Each row is a point on a landscape with many peaks, with its height.
From any point a climber steps to the highest of the 5 points nearest to it. It stops when none of these is higher. Distance is the straight distance between rows; heights are no part of it.
J_518: 178; 203; 119; 92; 143; 181; 82; 135  h=446
J_193: 114; 127; 184; 122; 122; 99; 93; 179  h=229
J_613: 155; 128; 82; 95; 129; 204; 120; 91  h=279
J_345: 112; 93; 122; 159; 131; 95; 159; 114  h=740
J_457: 171; 75; 92; 88; 145; 144; 161; 99  h=651
J_279: 115; 111; 104; 138; 130; 169; 136; 78  h=543
J_122: 169; 170; 80; 85; 137; 210; 103; 106  h=503
J_235: 85; 112; 184; 144; 120; 78; 110; 184  h=751
J_347: 151; 142; 93; 105; 138; 196; 112; 90  h=375
J_226: 133; 162; 169; 126; 133; 145; 84; 131  h=487
J_900: 75; 118; 70; 194; 107; 117; 206; 89  h=679
J_564: 163; 144; 98; 92; 139; 178; 110; 107  h=383
J_631: 178; 146; 123; 79; 134; 148; 112; 133  h=260
J_489: 99; 120; 163; 155; 119; 95; 126; 139  h=648
J_845: 132; 100; 160; 132; 132; 102; 127; 133  h=681
J_288: 163; 101; 103; 98; 144; 154; 140; 98  h=536
J_152: 171; 150; 62; 75; 124; 210; 119; 110  h=731
J_214: 167; 110; 154; 93; 138; 111; 117; 149  h=98
J_99: 139; 140; 186; 91; 132; 109; 79; 183  h=768
J_433: 97; 132; 139; 176; 125; 117; 118; 105  h=686
J_101: 149; 74; 115; 107; 141; 119; 150; 105  h=688
J_776: 97; 96; 136; 172; 119; 70; 170; 131  h=744
J_282: 119; 67; 104; 152; 128; 80; 186; 109  h=733
J_921: 65; 137; 155; 191; 105; 64; 150; 164  h=739
J_108: 84; 151; 164; 167; 125; 121; 93; 126  h=629
J_356: 145; 132; 164; 106; 131; 117; 99; 146  h=328
J_78: 101; 82; 82; 161; 126; 128; 180; 78  h=687
J_500: 95; 114; 110; 180; 122; 124; 153; 93  h=724
J_562: 162; 188; 99; 91; 138; 196; 90; 113  h=470
J_338: 102; 101; 173; 141; 117; 77; 127; 163  h=584
J_366: 123; 116; 114; 135; 137; 150; 134; 92  h=603
J_488: 87; 106; 101; 192; 104; 59; 207; 119  h=742
J_287: 54; 122; 187; 147; 110; 66; 105; 199  h=750
J_683: 70; 133; 137; 193; 110; 85; 150; 125  h=735
J_698: 127; 87; 147; 127; 138; 94; 152; 128  h=722
J_486: 172; 125; 87; 76; 141; 180; 130; 107  h=247
J_209: 82; 104; 152; 169; 108; 48; 168; 170  h=743
J_994: 41; 161; 161; 206; 92; 71; 149; 174  h=699
J_330: 182; 174; 113; 83; 141; 172; 91; 128  h=425
J_992: 125; 141; 161; 127; 130; 128; 94; 134  h=500
J_878: 210; 128; 64; 50; 143; 169; 145; 137  h=4
J_161: 59; 169; 137; 210; 95; 72; 167; 147  h=682
J_872: 178; 192; 153; 73; 135; 141; 74; 180  h=339
J_879: 186; 199; 116; 79; 137; 161; 83; 156  h=401
J_896: 120; 125; 155; 141; 131; 115; 113; 126  h=615
J_442: 159; 99; 61; 76; 126; 215; 153; 99  h=266
J_702: 124; 137; 145; 137; 137; 138; 102; 112  h=555
J_568: 132; 94; 115; 125; 138; 138; 136; 94  h=650
J_324: 76; 127; 149; 182; 106; 66; 154; 154  h=753
J_724: 144; 118; 139; 113; 142; 137; 115; 113  h=542
J_375: 140; 99; 62; 105; 121; 229; 143; 86  h=770
J_28: 76; 135; 86; 206; 101; 85; 209; 103  h=711
J_34: 129; 97; 88; 122; 136; 170; 152; 75  h=526
J_533: 111; 79; 137; 161; 126; 66; 174; 135  h=741
J_504: 81; 134; 161; 173; 119; 92; 117; 147  h=693
J_656: 140; 151; 119; 124; 139; 171; 101; 97  h=491
J_869: 180; 167; 160; 68; 140; 123; 82; 189  h=288
J_565: 95; 139; 184; 156; 126; 109; 90; 159  h=490
J_306: 146; 153; 172; 101; 130; 134; 76; 158  h=762
J_708: 193; 155; 131; 67; 150; 137; 106; 154  h=176
J_369: 183; 116; 122; 77; 148; 134; 126; 130  h=82

For each start below, name the point where the climber stops.
J_369 | J_324
J_214 | J_324
J_288 | J_324
J_708 | J_152
J_564 | J_152
J_518 | J_152
